Each row is a point on a tangle of strands that fork, close into loops and nearly touch. The rows are in no order.
(in the rows, 128 means zero)
Points whose rows are less than 105 apart are linked; no others are. Some points are linked to none.
z728: [143  96 180 139  91 107 141 128  98 135 151  77 151 104 101 137 166 137
 184 125 147]
z745: [128 100  99 137 134 139 166 203 113 113 131 157 124 110 107  69 167 166
 119 115 168]
z136: [ 93 149 131 115 164 137 114 119 145 100  91 124 171  79 142 163 151 123
  90 115 173]
z45: [121 145 131 133 134 130 177 113 129 121 154  48  97  84 106 140  91 132
  93 106 136]
z463: [150 110 148 141 179 128 154 142 165 159 118 121  91  81 154 129 173 112
 120 116 160]
z410: [176 129 128 141 120 108 172 197 132 164 139 150 130  89 132  79 202 161
 177 123 106]
z514: [145 107 115 129  91 114 106 146  98 124 137 129 127 169 118  83 147 124
 164 145 107]
z10: [158 158  94 114 125 123 123 124 155 151 141 165  99 196 147 118  79 122
 134 162  69]
z432: [148 148 111 141 112 102 160 138 146 132 135  66 113 121 117 124  86 122
 120 129 130]
z888: [125 148 114 108 118 129 151 117 107 129 151 163 116 168 144 112 118 140
 140 172  74]
z404: [100 113  71 118 154 172 141 118 140 124 118 100  84 121  88 112 130 128
  56  44 165]
z568: [ 97 146 178 120 167 149 125  93 116 109 126 118 176  49 147 182 155 136
 115 127 158]
z450: [132 147 125 148 175 119  83 132 151 142  89 117 130  77 148 103 219 107
 142 130 102]
z645: [ 97  86 115 109 135 162  50 120 104 108 110 145 127 161 117 105 172 107
 127 120 150]
z716: [141 115 183 132  76  98 119 130 122 134 135  88 172 125 127 164 105 123
 170 133 164]
z522: [128 169 148 129  96  99  67 144 128 171 123  66 162  83 167 143 116 105
 171 130 129]
z559: [181 132 147 163 147 100 142 141 182 156  82 110 123  89 140 139 167 104
 137 122 131]
z576: [119 164 124 108 149 141 152  98  96 123 165 135 104 112 153 113 136 136
 131 158  48]
z455: [130 108 143 141 122 139 106  80 118  73 108  95 144 143  61 138 150 140
 104 112 130]
z928: [118 147  83 134 167 138 101 136 155 128  86  86 107  70 137 113 162  89
  82  92 126]
z887: [117 155 110 120 137 123 108 128 127 123 119 113 135 115 149 119 141 115
 128 146 109]
z98: [134 171 145 137 158 114  98 109 130 150 124 107 147  57 161 127 198 120
 181 142  65]
z717: [127 119 177 122 125 133 170  85  94 108 150 152 144 127 117 150 149 157
 147 160 110]
z274: [199 130 149 123  86  87 148 158 169 182 131 140 138 138 126 141 167 128
 174 123  89]
z545: [130 135 120 127  68  74 136 183 125 152 128  89 158 124 136 109 120 118
 175 129 140]
z435: [184 158 150 135 132 101 162 123 192 141 104 158 148 135 143 171 116 132
 121 145 108]
z84: [148 148 116 116 121 102 143 188 147 186 128 186 133 123 171  90 198 142
 180 136  96]
z593: [103 130 170 120 132 142 140  86  85 106 149 102 154  76 123 158 152 138
 145 132 121]
z376: [107 163 114 120 148 170  96  60 120  80 103  99 139 117  97 165  92 144
  52 106 114]
z380: [150 181 155 129 126 110 121  96 130 131 124 122 176  83 152 161 141 133
 166 157  63]
z722: [130  84 118 133 133 125  76 148 119 100  99 174 138 165 123  81 205 128
 143 134 134]
z768: [153 146 121 136 134 132  99 129 149 162 142  66  96 112 151 138  72  87
 120 125 130]
z485: [142 133 117 118 135 126  77 168 174 202 147 163 126 170 180 143  70  81
 175 133 148]
z594: [ 79 112 124 110 124 142  85 104 106  68  81 155 187 130 116 141 175 129
 105 116 145]
z468: [ 79 120  81 128 137 111 135 188 157 130 123 141 152 147 138 118  78 103
 127 115 198]
z322: [117 143 173 123 116 142  74  98  89 101 121 143 197 108 151 196  70 135
 116 147 168]
z5: [ 83 130 110  99 175 180  63  99 137 106  96 143 150 105 146 158 141 109
  72  96 169]
z384: [177 121  74 177 142 119 167 183 156 131  94 104  64 111  97  67 136 124
  91 103 123]
z856: [166 127 190 137 117  96 156 110 162 106 111 153 181 133 126 184 127 151
 142 144 136]
z657: [111 112 174 122  84 111  89 128 116 119 123 136 190 141 152 174  67 119
 151 145 177]
z415: [134  72 115 141  86 121 112 162  97 102 130 129 126 176  81  78 138 139
 142 118 158]
z391: [188 143 138 117 150 142 110 107 173 162 134 180  95 170 152 153 109 118
 122 153  89]
z170: [153 142 136 150 111 103 169 101 128  98 126 121 123 174  77 123 110 174
 117 151  82]
z221: [ 59 137  48 108 122 128 151 175 126 109 112 139 153 132 121 102  98 123
 100  94 169]
z601: [ 70 132 109 120  78 142 124  87  73  74 115 115 158 138  95 135 109 137
 104 124 109]
z733: [112 110 144 123 129 125 136 127 143 113 136 184 145 198 132 156  62 136
 133 153 172]
z171: [161 118 188 121 146 150  83 103 115 174 180  82  91  91 165 150 140 104
 156 124 114]
z549: [150 158 129 124 160 137  92 144 163 196 142 118  95 100 197 146  90  85
 135 130 128]
z212: [182 155 154 117 113 114 144 106 140 159 148 138 135 122 134 151 157 134
 173 145  50]
z292: [100 104 123 144  56 120 136 125  37 102 135 132 152 118 102  87 174 137
 173 144  80]
z848: [133 108  62 158 152 128 152 202 164 150 107 113  77 121 118  77 110 101
 100  90 173]
z557: [172 160 160 125 178 142 128  97 154 156 142 135 105  85 175 160 136 116
 125 142  80]
z484: [130 137 104 131 155 152  70 122 149 139 110  77 101  98 137 136 110  82
  93 105 143]
z920: [ 75  96 142  98 175 187  94 100 117 107 130 165 126 135 134 152 137 121
  96 116 193]
z788: [173 126 123 145 134  97 155 156 200 146  96 158 119 159 140 138 103 114
 119 132 144]
z461: [114 129 139 140  58  88 157 150  74 124 129 124 182 103 124 111 165 142
 196 145  96]
z862: [180  99 175 143 153 137  91 115 144 165 139  96  90 108 137 125 187 102
 160 123 126]
z194: [ 97 134 100 126 182 155 173 120 149 111 123 114  81  97 119 124 120 134
  57  92 155]
z680: [103  98 140 124 166 155 136 118 142 114 138 162 115 167 114 150  93 133
 100 132 197]
z494: [130 143 141 147 119 113 175  78 102  70 121 146 158 132  86 135 149 172
 142 159  66]
z565: [118 165 135 120 141 152  81  87 113  96 121 125 161 115 138 167  76 129
  88 145 130]
z954: [118 143 130 125 121 130 165  98  85 113 170  56 100  91 102 118 120 140
 124 120  87]
z513: [142  83 150 131 167 153 112 125 134 140 139 109  86 119 123 121 175 112
 125 115 170]
z689: [138 123 160 108 140 157  99  99 106 150 178 118 100 132 156 144 103 114
 142 146 122]
z735: [174 120 138 138  96  95  90 134 146 127 117 104 139 161 120 121 127 107
 150 139 118]
z360: [ 89 147 122 108 107 100 156 173 114 154 144  81 147  82 152 121 126 121
 156 124 160]
z859: [198 135 164 142  89  81  86 133 167 160 110 113 162 131 132 150 160 114
 183 129  85]
z197: [ 69  78 122 113 101 130  65 133 102  85  91 177 178 163 126 118 157 116
 130 117 167]
z698: [162 169 142 112 161 124 132 144 181 206 130 158 100  90 201 157 137 103
 140 130  99]
z813: [ 53 130  96 116 121 136 193 142  82  84 131 185 143 136 118 109 120 169
 100 146 141]
z949: [ 66 136  83 105 154 162 125 121 117 116 147 133 100 147 127 123  79 121
  93 120 147]
z54: [160 122 154 141 160 136 183 100 146 153 170 113  47 143 117 134  96 152
 100 129 115]
z964: [132 107 170 103 110 121 119 127 138 135 131 214 170 186 160 170 112 135
 158 153 149]
z476: [123  82  82 138 130 176 141 142 119 115 127 106  80 141  50  83 142 167
  67  48 172]
z370: [193 123 105 172 136 102 164 153 184 142  87 129  74 153 109 101 115 115
 102 125 115]
z395: [102 105 129 125 117 149 125  96  89 140 183 134  74 209 104 116  58 145
 131 149 122]
z252: [120 105  84 154 160 122 146 193 183 164 125 131  97 156 134 111  66  84
 131  99 195]
z774: [ 95 137 105 129  97 136 148  90  64  87 141  83 128 113  76 106 139 151
 120 119  71]
z348: [123 105 140 116 155 170 101  85 101 133 175 142  65 174 128 116 111 129
 123 150 112]
z20: [ 73 132 101 108 119 121 179 162 104 121 146 184 141 151 151 113  99 141
 139 156 149]
z424: [ 97  96 136 127  86 137 141 111  71 113 157 148 117 185 103 116  99 145
 142 153 133]
z393: [ 93 145  88 100 146 172  92  84 127  98  95  96 148  97 114 146 142 118
  61  67 130]
z132: [100 133 100 128 149 128 143 149 142 113  97 102 141  72 118 118 176 126
  96  86 161]
z778: [135 104 120 122  50  76 110 176 111 142 133 135 159 176 134  92 114 118
 188 137 119]
z210: [154 124 152 151 132  87 144 120 169  70  79 142 184 131 107 142 154 145
 119 134 132]
z784: [134  99 131 130 114 129 171 210  96 149 148 166 133 101 132  71 186 172
 169 128 155]
z112: [170 135 118 141 105 111 117 116 160 148 140 123  93 213 111 126  49 129
 128 148  98]
z222: [141 155 102 107 166 124 135 151 142 168 137 163  98 117 182  93 176 121
 147 148  78]
z596: [174 137 170 136 101 119 127  65 122 108 131 146 139 184 101 159 110 162
 137 165  65]
z103: [ 82 144 121 125 111 136 105  74  90  50  87 138 191 120 102 151 146 139
 104 131  92]
z283: [ 76 132 124 104  98 108 167 183  98 163 155 150 148 117 170 115 122 133
 177 143 155]
z505: [113 134 141 124 203 164 139 101 149 118 130 134  95  94 154 158 115 122
  70 125 156]
z260: [160 123 126 155 141 128 152 112 159 164 153  98  48 182 104 130  46 134
 104 131 126]
z23: [ 91 108  74 132 134 131 179 194 137  96 112 157 139 129  94  88 122 161
  87  90 194]
z677: [100  96  97 124 110 152 138 138  93 101 136 112 109 149  71  94 131 150
 100  95 158]
z793: [ 82  79 132 134  53 125 124 127  52 100 130 153 151 151 109 109 142 123
 154 140 133]
z776: [186 185 143 134 132 126 139  83 153 147 146 118 103 138 137 168  61 141
 104 154  66]

A piece is all that can be reached along the links. How many separate loops has the piece of each point below (a circle has one, a figure eight two, a Y none), and how many tips (points with one link)?
z788 -> loops 0, tips 2
z549 -> loops 0, tips 5
z283 -> loops 0, tips 3
z391 -> loops 0, tips 3
z559 -> loops 0, tips 2

A fork is a point with three links, a tip a point with one. Leave the first point through the second and follow the links. Name the first fork or tip that comes.
z292 / z793 -> z559
z784 / z745 -> z210
z848 / z252 -> z222
z768 / z432 -> z722
z463 / z513 -> z461
z722 / z645 -> z768
